A landscape with many peaks, sampled at points; each row gives a point and its height.
From any point a climber steps to the highest of the 2 points nearest to it. It stops when none of these is higher. Distance is the straight distance between rows; heights are no part of it.
Q_682: [11, -8, 7, 16, 15, 9, 17, 20, 18, -26, -1, 2, -38, 5, 18, 12, 0, 7, -13, 4, 25, -42]  h=391
Q_179: [-16, 8, -36, -1, -34, -29, 0, -3, -5, 6, -26, 7, -26, -4, -10, 18, 37, 16, -15, -3, -20, 18]  h=328
Q_641: [8, -8, 29, 26, 44, 6, 3, 5, 43, 8, 28, 16, -3, -9, -8, -5, -12, 24, -14, 5, 7, -17]  h=632
Q_250: [-6, 20, 37, 8, -11, 19, 15, -2, 29, -7, -19, -36, 18, 28, 10, -2, -19, 4, 49, -14, 24, -31]  h=220
Q_28: [6, -7, 19, 13, 4, 26, 3, 27, -34, -13, 4, -10, 2, 25, -11, -24, -14, -4, 47, -4, 9, 21]  h=269
Q_562: [15, 27, -4, -2, -14, 7, 16, 10, 34, -13, 17, -20, 31, 25, 9, 18, -35, 6, -4, 4, 16, -26]  h=223
Q_649: [-13, 2, -3, -1, -21, 7, 5, 14, -18, -10, -9, -11, 4, 26, -2, -13, 11, -13, 58, -2, -12, 22]  h=301
Q_145: [-21, 18, -27, 15, -32, -1, 15, 3, -27, 41, -36, -46, 27, 4, -11, -16, 62, -26, 3, -25, -17, 22]  h=417
Q_387: [18, -5, 33, 14, 45, -14, 18, 4, 26, 38, 44, 10, -21, -8, 5, -26, -31, 5, 0, 7, 10, -53]  h=504
Q_495: [-21, 2, 55, -22, -19, -3, 19, -27, -10, 9, 0, -23, 34, 11, -49, -25, -28, 3, 39, 1, 3, 31]  h=64
Q_398: [19, -17, 7, -3, -19, -29, -3, -24, -26, 19, 7, 6, 24, -46, -23, -2, -2, 20, 16, 8, -6, 19]  h=117
Q_949: [-8, -18, -39, 3, -5, 35, -4, 6, -28, 3, -18, -6, 0, 14, -13, 21, 6, -30, 2, -6, -1, 30]  h=344
Q_859: [17, -38, 12, -23, -27, 7, 4, -10, -11, 4, -12, -19, 13, 13, 23, -7, 32, -7, 0, -11, -3, 5]  h=338
Q_969: [24, -6, -1, 25, 33, 4, 1, 8, -2, -6, 15, 15, -28, -16, 20, -7, -15, 2, -15, 9, 22, -49]  h=425
Q_906: [-13, -5, 3, -8, 11, -24, 0, 12, 19, 1, 18, 33, -4, -10, 17, 2, -17, 30, 13, 10, 5, -26]  h=193
Q_275: [1, -1, 52, -11, -9, -6, 2, -13, -24, -2, 15, -4, 18, -16, -53, -27, -21, 13, 35, 6, 14, 36]  h=81
Q_946: [-18, -16, 24, 27, 14, 4, -4, 6, -30, -11, 20, 20, -12, -12, -2, 1, 2, 3, 25, 14, 1, 5]  h=315
Q_927: [-20, -3, -30, 12, 13, 50, -24, -5, -9, 1, -9, 2, -26, 13, 5, 12, -5, -23, -33, 19, 17, 11]  h=419
Q_780: [-18, 6, 13, 9, -22, -6, -7, -4, -7, -25, -10, -7, -2, 31, 17, -1, 28, 9, 4, -15, 2, 10]  h=341
Q_102: [26, -24, -36, -21, -21, 0, 20, -16, 6, 20, -17, -29, 21, 2, -16, 15, 24, -2, -37, -5, -25, 16]  h=291
Q_321: [-16, 3, -42, -52, -16, -17, 26, 16, 0, 11, -36, -30, 25, 18, 19, 33, 38, -12, -37, -36, -9, -6]  h=390
Q_428: [-6, 14, -11, 28, 18, -4, -25, -18, 22, -12, -7, 29, -22, -32, 6, 15, 4, 12, -28, 22, -9, -9]  h=302
Q_204: [-4, 5, 47, 23, 52, 2, -15, -6, -19, -3, 30, 31, -3, -65, -14, -21, -7, -17, 41, 25, -7, -6]  h=379
Q_196: [23, -15, 3, -3, 32, 5, 8, 22, 12, 8, 19, 10, 16, 11, -4, -23, -39, 34, 1, -2, 13, -6]  h=523
Q_465: [-16, 3, -7, 5, 5, 11, 18, 9, -7, -18, -34, -35, 22, 40, 8, 12, 1, 26, 14, -15, -10, -1]  h=426
Q_132: [36, 12, -21, 6, 53, 10, -14, 26, 38, 26, 17, 34, -18, -24, 18, -3, -25, -15, -29, 7, -2, -39]  h=487
Q_486: [-7, -2, 45, 22, 52, -6, 10, -9, 40, 23, 37, 25, -11, -24, -19, -23, -30, 9, 8, 16, -7, -20]  h=560
Q_762: [10, 27, 1, 29, 20, -8, 2, 28, 19, 40, 45, 6, -29, 25, 12, -32, -14, -2, 6, 15, 18, -32]  h=202
Q_329: [16, -3, 10, 36, 30, 10, 3, 20, -14, 13, 21, 16, -15, -19, -14, -21, -38, 19, 21, 24, 4, -7]  h=124
Q_786: [5, 8, 1, 40, 3, 10, 15, 16, -8, -2, 16, -2, -11, 15, 1, -1, -32, 15, 10, 11, 16, -21]  h=137
Q_64: [27, 9, -15, 5, 43, 3, -27, 1, 41, 0, 9, 49, -7, -36, 14, -8, -17, -18, -9, 4, -15, -21]  h=525
Q_882: [-4, 4, -26, 24, 48, 36, -40, -8, -2, 1, -8, 36, -32, -31, -2, 1, -7, -35, -28, 11, 9, -1]  h=570
Q_230: [-23, -2, 28, 16, -4, -12, 3, -12, -23, -26, 9, -8, 3, -6, -24, -12, 27, 10, 36, 13, 12, 19]  h=284
Q_97: [-4, -6, -39, -35, -1, 4, -13, -7, -33, 4, -15, 11, -24, -6, 15, 29, -18, -8, -62, -13, -12, 5]  h=299
Q_125: [-6, 15, 30, 18, 1, -2, 13, 8, 4, 9, 19, -5, -4, 26, 4, -33, -29, 16, 31, 5, 34, -27]  h=153
Q_413: [18, -3, -24, -13, -21, -13, -32, 1, -21, 11, 4, 22, -6, -15, -2, -7, -3, 0, -9, 5, -30, 38]  h=262
Q_254: [-1, 0, 2, 16, -17, 10, 20, -7, -28, -3, -4, -36, 34, 18, -23, 2, -18, 10, 35, 6, -14, 26]  h=33
Q_345: [-16, -13, 2, 24, 28, 22, -13, 10, -47, -20, 5, 3, -15, -16, -21, 2, 22, -7, 6, 22, -10, 33]  h=347
Q_327: [-3, 14, -16, 12, -7, -7, -20, 15, -9, -23, -5, 16, -25, 22, 8, -8, 6, 11, -4, -4, 10, 7]  h=380
Q_591: [-6, 3, 40, 16, 34, -18, -11, -28, 21, -2, 30, 37, -2, -39, -7, -23, -29, 6, 14, 19, -21, -9]  h=506
Q_619: [12, -8, 6, -1, 10, -10, -36, -5, -16, 1, -16, 45, -24, -53, 21, -16, 8, 3, 12, 14, -28, 7]  h=297
Q_784: [-8, -19, -22, 12, -15, -1, -1, -19, -34, 31, -8, -18, 30, -26, -20, 11, 40, -6, -12, 17, -9, 31]  h=249
Q_424: [20, 36, 28, 42, 55, 13, -30, -1, -15, 1, 16, 27, -4, -66, -13, -23, -12, -17, 20, 29, -11, 0]  h=406
Q_945: [32, -12, -25, -25, -18, -12, 10, -3, -6, -17, -9, -10, 11, 4, 6, 22, -10, 8, -29, -11, -1, -7]  h=296
Q_929: [5, 12, 60, 18, 10, -8, -13, -19, -23, -11, 33, 5, 2, -39, -42, -24, -28, 11, 19, 19, 10, 17]  h=95
Q_199: [-3, 15, -49, -23, -30, -25, 29, 3, -20, 10, -31, -39, 20, 22, 6, 5, 32, -19, -25, -44, -21, -8]  h=428
Q_614: [18, 9, 8, -25, -41, -5, 3, -7, 3, -6, -21, -38, 34, 28, 27, 5, 5, -18, 28, -47, -6, -8]  h=163
Q_376: [4, -23, -18, -1, -18, -8, 22, -15, -17, 26, -5, -31, 39, 5, -19, -3, 37, -2, -8, -10, -26, 29]  h=268
Q_738: [-1, 19, 0, 37, 63, 10, -32, 12, 27, 26, 13, 50, -12, -38, 15, -11, -2, -17, -5, 10, -10, -21]  h=576
Q_429: [-9, 21, 18, 14, -42, -21, 0, -15, -11, -6, -10, -31, 9, 23, -7, -8, 39, 11, 2, -28, -14, 32]  h=306
Q_55: [-5, 12, 19, 22, 42, -31, -9, -7, 20, -10, 33, 47, -15, -24, 6, -14, -23, 4, 3, -9, -9, -32]  h=460
Q_182: [-17, -1, -30, -6, -20, -16, 19, -1, -15, 0, -26, -25, 13, 27, 8, 15, 25, 9, -1, -16, -23, 6]  h=473
Q_696: [15, -7, 19, 7, -51, -20, 7, -23, -25, 20, 0, -20, 20, -18, -11, 11, 9, 19, 12, -5, -1, 17]  h=128
Q_659: [5, -19, 9, 4, 15, 1, 8, 23, -25, -18, 1, 5, 12, 23, -12, -11, -13, 18, 24, -31, 13, 12]  h=244
Q_414: [5, -1, -16, 14, 6, 13, -14, 22, 28, -6, 10, 23, -24, 3, -3, -18, 5, -7, 28, 26, 10, 2]  h=241
Q_516: [-23, 17, 25, -2, 21, 7, 35, 21, 30, -20, -4, -25, 0, 54, 18, -12, -21, 14, 23, -15, -4, -30]  h=325
Q_455: [-4, 15, -14, 8, -44, -26, 20, -6, -7, 26, -25, -35, 27, 3, -11, -11, 58, -17, 20, -44, -5, 11]  h=377
Q_235: [13, -15, -14, -12, 6, 2, -32, -5, -2, -5, -15, 44, -39, -36, 27, 7, 0, -18, -10, 1, -24, -7]  h=318
Q_796: [-11, -1, -48, -12, -35, -6, -7, -23, -29, 27, -26, -22, 7, 8, 3, 1, 48, -27, -24, -12, 13, 9]  h=514
Q_520: [-21, -12, -31, -36, -14, -19, 13, 8, 10, -10, -15, -1, 8, 13, 19, 43, 40, -14, -21, -25, -1, -9]  h=356
Q_44: [13, -4, -42, -39, -38, 11, 21, -4, 11, 12, -44, -42, -2, 11, 7, 17, 27, -10, -29, 4, -13, 2]  h=317
Q_475: [14, -7, -31, 1, 32, 13, -27, -27, -12, 4, -42, 33, -11, -55, -2, 25, -8, -9, -32, -4, -7, -2]  h=486
Q_782: [-9, 21, -32, -48, 8, 17, -5, 31, 41, -15, -23, 4, -22, 3, 15, 35, 1, -6, -51, 8, 35, -5]  h=181
Q_26: [2, -20, 20, -10, 9, 1, -8, -5, -42, 0, 10, -9, 21, -17, -14, -31, 14, 19, 19, 32, -8, 36]  h=280
Q_234: [27, -8, 26, 0, -20, -21, -16, -16, -7, 7, 6, 17, 0, -33, -2, 4, -22, 34, -5, -2, -8, 11]  h=106
Q_720: [10, 4, 9, -9, -52, -13, 7, -23, -4, 13, -8, -28, 40, 10, 11, 5, 7, 6, 19, -13, 6, 2]  h=142
Q_276: [-17, -7, 20, -10, -20, -6, -1, 17, -31, -6, 18, 4, -4, 1, -17, -10, 25, -16, 47, 4, -26, 44]  h=339
Q_49: [-12, 3, -24, -15, -25, -11, -7, 3, 32, -13, 10, 15, -2, 16, 23, 11, 10, -4, 10, 14, -3, -9]  h=232
Q_352: [-8, 14, -22, -9, 0, -3, 8, 12, 35, -23, 14, 0, -9, 27, 29, 3, -3, 1, -9, 26, 8, -37]  h=255
Q_300: [-8, 5, 30, -7, -16, -1, 17, -6, -16, 2, 2, -18, 36, 28, -23, -13, -48, 12, 42, -20, 1, 16]  h=46
Q_840: [6, 30, -22, -57, -15, 13, 15, 26, 13, -20, -60, -57, 22, 16, 35, 35, 9, -21, -15, -11, 2, -12]  h=261
Q_106: [-2, -10, -32, -16, -26, -12, -7, -31, -13, 4, -22, -18, 7, 0, 16, 4, 40, 5, -36, 13, 7, -5]  h=561
Q_672: [41, 6, -16, -42, -36, -12, 21, 8, 2, -9, -34, -41, 24, 10, 8, 20, 8, 11, -19, -26, 4, -5]  h=272
Q_208: [-38, -12, 51, 8, 11, -5, -5, -4, -4, 0, 41, 26, 2, -13, -11, -9, -6, -4, 38, 18, 4, 8]  h=320
Q_772: [-14, 9, -3, -22, 15, -1, 38, 20, 38, -27, -2, -21, 13, 37, 24, 2, -7, 13, 14, 11, 8, -42]  h=287
Q_197: [2, -2, 7, 20, -37, -15, 11, -10, -53, 20, 16, -27, -1, -32, -27, -6, 52, -30, -5, 0, -25, 31]  h=254
Q_827: [8, 24, -19, 16, 30, 4, -33, 4, 21, -1, 3, 25, -17, -11, 12, -5, -13, 21, -47, 21, 8, -14]  h=282
Q_472: [-6, -22, -23, -8, -30, 6, 1, -10, -7, 12, -6, -8, -9, 14, -2, 6, 41, -35, -13, -6, -28, 27]  h=454
Q_926: [-10, -2, 5, -6, -43, -25, 3, -10, 0, -1, 8, 0, -14, 9, 22, 31, 17, 6, -20, -6, -29, 1]  h=385
Q_27: [28, 17, -13, 15, 45, 23, -35, -15, -5, -5, -45, 48, -23, -53, 15, -3, -19, -15, -24, -8, -17, -12]  h=455
Q_890: [-13, -16, -13, 21, 18, 41, -14, 22, -32, -5, -5, 4, -13, 15, 0, -3, 3, -9, 3, 17, 8, 19]  h=378
Q_79: [4, -19, 2, 3, -33, 10, -11, -20, -3, 2, 9, -10, -5, 0, 2, -4, 28, -25, 7, 25, -20, 25]  h=409
Q_22: [-27, 8, 16, -6, 10, -7, 30, 7, 4, -12, -28, -25, 29, 33, -4, 2, -22, 40, 39, -22, 5, -11]  h=381
Q_115: [1, 1, 5, -6, -26, -15, -2, 8, -37, 15, 0, -12, 41, 4, -22, -10, 14, 5, 26, -26, -5, 47]  h=225
Q_739: [7, -21, -29, -20, 0, 2, -44, -19, -3, 7, -6, 38, -13, -34, 12, -2, 20, -39, -7, 9, -19, 16]  h=295
Q_822: [-7, -8, -54, -46, 10, 15, -7, -18, 26, 8, -24, 3, -17, -15, -13, 39, 4, -20, -57, -1, -3, 18]  h=337
Q_905: [9, 31, -12, -25, -13, 32, -5, 30, 28, -14, -37, -35, 25, 26, 31, 34, -4, -18, 4, -26, 20, -15]  h=230
Q_918: [-16, -2, 26, 2, -39, -13, 10, 1, 11, -13, 18, 9, -13, 19, 9, 23, -6, -1, 20, -12, -19, 1]  h=431
Q_294: [1, 6, 21, -10, -20, 10, 6, 4, 11, -17, -13, -23, 21, 31, 32, 9, -6, -15, 41, -33, 16, -28]  h=189
Q_282: [6, 0, -5, 14, 20, 31, 13, 22, 17, -2, 17, -15, 12, 40, 22, -15, -13, -17, 16, 3, 24, -32]  h=286
Q_669: [26, -17, 28, 3, 15, -10, 15, -2, 10, -2, 35, 16, -21, -8, 17, -21, -39, 2, 9, 4, 17, -48]  h=463
Q_469: [-2, -2, -49, -2, -23, -26, 8, -6, -16, 50, -7, 4, -17, -40, -24, -6, 33, -23, -37, -10, -48, 22]  h=275
Q_298: [-8, 27, -33, -1, -3, 11, -18, 31, 18, -13, 0, 21, -31, 28, 18, 13, -8, -10, -24, -4, 17, -6]  h=420
Q_809: [0, 22, -33, -21, 24, 20, 7, 31, 33, -10, -17, -6, -32, 3, 17, 22, -12, 6, -54, 33, 24, -26]  h=165
Q_51: [24, -11, -36, -17, -1, -1, -11, -23, 12, 13, -26, 5, -13, -33, -22, 28, 13, -6, -60, -15, -26, 23]  h=312
Q_37: [6, 0, 43, 9, 33, -14, 30, 5, 24, 47, 34, 8, -16, 5, -22, -31, -36, 5, 16, -7, 42, -45]  h=461
Q_644: [16, 13, 11, -10, 3, 8, 11, 32, -2, -22, -8, -21, 22, 32, 23, 20, -23, 25, -23, -28, 24, -20]  h=648
Q_560: [18, 29, -10, 3, 23, -2, -2, 37, 28, 7, 14, 6, -15, 11, 22, -4, -18, 28, -41, 16, 22, -34]  h=264
Q_255: [1, -3, -33, 2, -7, -6, -17, -27, -20, 25, -8, 3, -7, -33, -24, 7, 29, -19, -43, -1, -36, 38]  h=292
Q_510: [3, 6, -39, -3, 30, 26, -28, -7, 24, -10, -9, 32, -44, -21, 4, 18, -12, -35, -39, 4, 10, -15]  h=518
Q_630: [-18, 4, -3, 23, 10, 22, 13, 14, -2, 1, 5, -14, 38, 28, -7, 4, -20, 5, 38, 6, 7, 6]  h=21
Q_719: [21, 8, -8, 31, 11, 23, -10, 24, 21, 20, 24, 12, -32, 5, 10, -19, -10, -15, 11, 28, 23, -22]  h=219
Q_264: [5, -14, -33, -11, -28, -21, -2, 8, -38, 26, -7, 6, 15, -7, -9, 2, 9, 6, 7, -15, -17, 30]  h=245
Q_215: [1, -33, 20, -20, -12, 2, -4, -8, -16, 8, -6, -9, 24, 10, 10, -28, 18, 14, 28, 7, 5, 19]  h=307
Q_481: [-19, -3, 7, 12, -24, -33, -5, -20, -9, 3, 12, 6, 3, -21, -18, 10, 47, 0, 4, -2, -15, 28]  h=259
Q_121: [13, -10, 36, 4, 30, -4, 18, 2, 13, 25, 27, 18, -1, -8, -42, -43, -50, 4, 30, 2, 34, -18]  h=423
Q_378: [3, 28, -18, -37, 2, 34, -2, 42, 25, -12, -37, -24, 11, 22, 19, 33, -4, -6, -39, -8, 39, -6]  h=204
Q_318: [28, 29, -2, 41, 50, 8, -33, -10, -12, -8, -13, 44, -9, -58, 4, -19, -16, -14, -3, 4, -13, -12]  h=430
Q_167: [-15, 3, 34, 0, -14, -33, -12, -22, -14, -10, 25, 7, 11, -33, -40, -7, 35, -1, 35, 1, 3, 35]  h=253
Q_727: [-8, -31, 8, 5, 20, 8, -12, 1, -15, 0, 6, 13, 24, 1, 7, 20, 12, 15, -17, -8, 4, 15]  h=298
Q_148: [5, 0, -31, -4, -18, -27, -4, -7, 12, -9, -20, 25, -30, -28, -9, 35, 18, 8, -16, -6, -19, 2]  h=305
Q_458: [-15, 3, -41, 10, -32, 4, 16, -11, -39, 40, -27, -34, -7, -7, -24, -11, 57, -38, -28, -12, -6, 25]  h=466
Q_185: [9, 13, -37, -20, -32, 31, 2, -5, 18, 4, -43, -45, 8, 31, 10, 13, 11, -19, -3, 6, -9, 10]  h=348
Q_367: [-9, 7, -3, 1, 26, 6, -46, 7, -26, 8, 5, 35, 0, -43, -3, -4, 6, -9, -3, 22, -38, 43]  h=256
Q_705: [-26, -12, 39, 9, 11, 5, 21, -14, 3, -27, 19, -17, 24, 40, 1, -13, -10, 1, 19, -13, -4, 0]  h=645
Q_277: [-45, -5, 60, -14, 6, -30, 5, -22, -18, -6, 33, 27, -6, -17, -36, -24, -28, -5, 32, 9, 2, 5]  h=362
Q_91: [-11, 15, 46, -12, -43, -16, 17, -22, -24, 22, -9, -41, 35, -1, -37, -22, 13, 2, 46, -14, -6, 34]  h=45
Q_11: [14, -12, -31, -31, -13, 21, -9, 3, -11, 6, -23, -7, -6, 2, 15, 28, -5, 1, -43, 2, 6, 4]  h=316
Q_517: [14, -24, 36, -11, 15, 0, 13, -1, -1, 0, 11, 11, 6, -2, -29, -38, -47, 25, 26, 2, 17, 3]  h=467
Q_193: [11, -5, 19, 40, 15, 3, -16, -24, 12, -18, 9, 13, -13, -32, -8, 6, 4, 12, -10, 20, 4, -5]  h=326
Q_57: [12, -17, 23, 23, 5, -2, 8, -12, 2, -32, 0, 3, -22, -5, 3, 8, 1, 26, -11, 1, 9, -15]  h=354
Q_706: [6, 18, 15, -4, 15, 26, 26, 50, 17, -3, -7, -25, 8, 31, 36, 19, -15, 6, -7, -12, 32, -43]  h=755
Q_572: [-12, 12, 27, 45, 51, -1, -5, 11, 0, -6, 47, 27, -7, -22, -33, -8, -15, -3, 19, 3, 1, 7]  h=197
Q_18: [28, -34, 6, -17, -16, 21, -11, 6, 2, 1, 5, 8, 3, 4, 20, 6, -5, -3, -2, -2, 4, 3]  h=376
Q_460: [21, -15, -16, -15, 5, 15, -14, 18, 1, -4, -8, 24, -29, -11, 24, 15, -16, 0, -27, 4, -6, -9]  h=342
Q_621: [-9, -8, -7, 13, 0, -21, -19, -25, -7, -9, -5, 23, -19, -34, -1, 22, 28, 0, -15, 2, -25, 9]  h=283
Q_535: [9, -2, 17, 13, 28, 6, -36, 11, -3, 4, 13, 39, -6, -37, 1, -16, -10, 10, 9, 17, -11, 16]  h=276
Q_368: [4, -10, -40, -31, -10, -16, -11, 1, -17, 10, -12, 8, -12, 6, 3, 3, 7, 3, -43, -10, -40, 24]  h=281
Q_448: [4, 2, 30, 12, 4, -17, -17, -20, -35, -2, 21, 15, 11, -55, -21, -7, -16, 12, 25, 25, -12, 16]  h=105
Q_544: [-8, 13, 19, 46, 45, -12, 24, 13, 10, 8, 49, 12, -20, 10, -32, -19, -23, -6, 22, -2, 16, -23]  h=177
Q_793: [5, -11, 3, 19, 17, 22, 3, 3, 27, -8, 0, -11, 22, 12, -3, 8, 4, 21, -6, 11, 33, -10]  h=469
Q_851: [21, 1, -23, 0, 7, 24, -1, 14, -1, -16, 9, -13, 2, 28, 32, -4, -17, -19, -21, 9, 36, -38]  h=314
Q_322: [-3, -25, -50, -21, -8, -2, -3, -18, 0, -13, -11, 7, -18, 2, 0, 17, 31, -43, -19, -8, -5, 3]  h=407
Q_390: [20, 35, 1, 8, 10, -1, 16, 31, 38, -5, 23, -14, 2, 31, 7, -6, -29, 16, -14, -5, 27, -34]  h=243
Q_660: [-26, -13, 49, 20, 15, -12, 27, -22, -1, -19, 20, -1, -10, 5, -23, -20, -19, 11, 27, 15, 23, -21]  h=462
Q_994: [-25, 6, 13, 7, -8, -15, 11, -4, 13, -8, 7, 0, 3, 17, 8, -11, -10, 31, 30, 19, 12, -11]  h=172
Q_950: [-3, 3, -33, -24, 2, -25, -10, 10, 29, -8, 7, 33, -2, -15, 23, 20, -9, 13, -13, 16, -9, -21]  h=211
Q_983: [-18, 7, 37, -15, -49, -22, 18, -5, 6, -8, -14, -12, -3, 25, 15, 9, 5, 10, 37, -31, -7, -4]  h=501
Q_6: [10, 28, 19, 18, 14, 22, 20, 16, 21, -5, -7, -44, 16, 39, 23, -16, -25, -5, 31, -17, 33, -52]  h=252
Q_789: [11, -10, -16, 10, -16, 25, -28, -24, -14, -5, -1, -5, -3, -6, 8, -5, 9, -17, -13, 39, 7, 13]  h=373
Q_536: [29, -12, -9, -28, -33, -23, 32, 3, 4, 1, -31, -29, 11, 13, -8, 0, 7, 31, 6, -21, -15, 8]  h=248
Q_767: [-5, 1, -10, 30, 44, 18, -34, 14, 15, 11, 18, 43, -11, -19, 13, 7, 3, -19, -22, 0, 23, -14]  h=640
Q_552: [-30, -1, 61, 14, 41, -20, 9, -19, -2, -6, 29, 21, -14, -19, -35, -42, -19, 11, 19, 16, 23, -16]  h=413
Q_776: [-5, -12, 17, -2, 15, -19, -9, -6, 1, -22, 20, 20, -5, 8, -6, -23, -4, 23, 1, 2, -24, 22]  h=238
Q_757: [4, 3, -8, 18, -13, 34, -13, -5, -8, -7, 5, -19, 0, 27, 28, -5, -7, -13, -15, 24, 18, -13]  h=340
Q_617: [-13, -10, -37, -1, -7, -16, 1, -19, -24, -10, -12, -11, 6, 13, 1, -7, 28, 7, -6, 18, -11, 10]  h=516
Q_509: [-34, 11, 54, 27, 12, 7, 21, -13, -13, -24, 18, -24, 10, 33, -20, -26, -18, -7, 40, -4, 16, -5]  h=543
Q_162: [-9, -1, -31, 5, 20, 31, -41, -33, -24, 12, -23, 29, -28, -44, -1, 19, -6, -32, -30, 8, 6, 13]  h=522
Q_407: [7, 14, 7, -10, -28, 9, 19, -9, 20, -13, 3, -39, 28, 38, 23, 3, -33, 2, 17, 6, -11, -18]  h=200
Q_519: [-22, -20, -16, -19, -1, 0, -11, 0, 8, -1, -2, 19, 6, 4, 20, 37, 25, -2, -32, -10, 0, 0]  h=327
Q_249: [13, -8, 0, -7, 21, -1, 8, 21, 8, -14, 5, 4, 19, 17, 4, 13, -27, 42, -26, -14, 6, -4]  h=577
Q_231: [-5, 5, 44, -18, -33, -11, 22, -23, -14, 17, -42, -44, 31, 14, -11, -19, -10, 21, 48, -31, -4, 8]  h=27
Q_574: [-3, 13, -26, -6, -3, 25, 2, 14, 18, -16, -28, -25, 15, 39, 10, 11, -3, 12, -9, 4, 1, 3]  h=387
Q_474: [-2, -12, 35, 9, 26, 9, 19, -2, 46, 1, 16, -2, 20, 13, -15, -6, -11, 23, 11, -2, 35, -18]  h=539
Q_667: [-15, -14, -60, -39, -6, 3, 10, -29, 0, 14, -22, -14, -24, 0, -14, 17, 33, -39, -50, -19, -4, 13]  h=370
Q_270: [-12, 9, -26, -13, -56, -24, 19, -4, 12, 19, -16, -15, -16, 6, 6, 31, 38, -5, -25, -8, -28, 3]  h=355
Q_974: [20, -22, 28, -10, -10, 3, 4, 2, 14, -3, 33, 12, 3, 11, 14, -10, -29, -2, 15, -2, 7, -13]  h=418
Q_203: [-21, -6, 58, -10, -38, -23, 15, -30, 17, -4, 3, -5, -2, 10, -19, -4, 3, 13, 28, -13, 3, 11]  h=610
Q_756: [9, -19, -10, -23, -5, -31, 6, -6, 1, -13, 2, 10, -6, 5, -3, -7, 5, 23, -13, -11, -41, 18]  h=260
Q_435: [-5, 10, -36, -12, 13, 31, -16, 7, 3, -14, -8, 9, -31, 15, 12, 21, -13, -29, -47, -6, 35, -15]  h=465
Q_932: [8, -22, -23, -6, -2, -2, -23, 2, 12, -7, 8, 35, -9, -15, -3, -5, 11, -18, 29, 11, -8, 14]  h=267
Q_344: [17, -5, 36, 10, 12, 25, 14, 41, 14, 15, 13, -2, -6, 21, 21, 3, -23, 22, 0, -12, 31, -28]  h=641
Q_32: [5, 11, -28, -51, -23, -1, 23, 13, 30, -15, -34, -33, 11, 11, 22, 40, 15, -6, -28, 13, 0, -13]  h=288
Q_549: [-14, 9, 24, 24, 26, -7, -10, 11, 8, -13, 35, 20, 6, 6, -27, -17, -17, 21, 13, -2, 1, 20]  h=216
Q_261: [-11, 25, 12, 15, -45, -19, 3, -11, -33, 4, 12, -35, 8, -1, -21, -11, 43, -11, 9, 6, -29, 43]  h=278
Q_815: [-26, -13, 26, -2, -25, -19, 12, -3, -15, 5, 25, 12, 0, 2, -12, 12, -4, 1, 31, -1, -29, 24]  h=383

Where does a climber stop that starts at each point below?
Q_231 => Q_472
Q_481 => Q_203
Q_782 => Q_465
Q_254 => Q_472
Q_407 => Q_387
Q_614 => Q_472

Call two points neighbours if one is among the 2 nearest of the other. Go from one point of each pair to the other, from neighbour to neighbour, staying as high as possible. Name the lowest point that can't be avoided.
Q_435 / Q_705 => Q_946
Q_435 / Q_472 => Q_949
Q_387 / Q_706 => Q_121
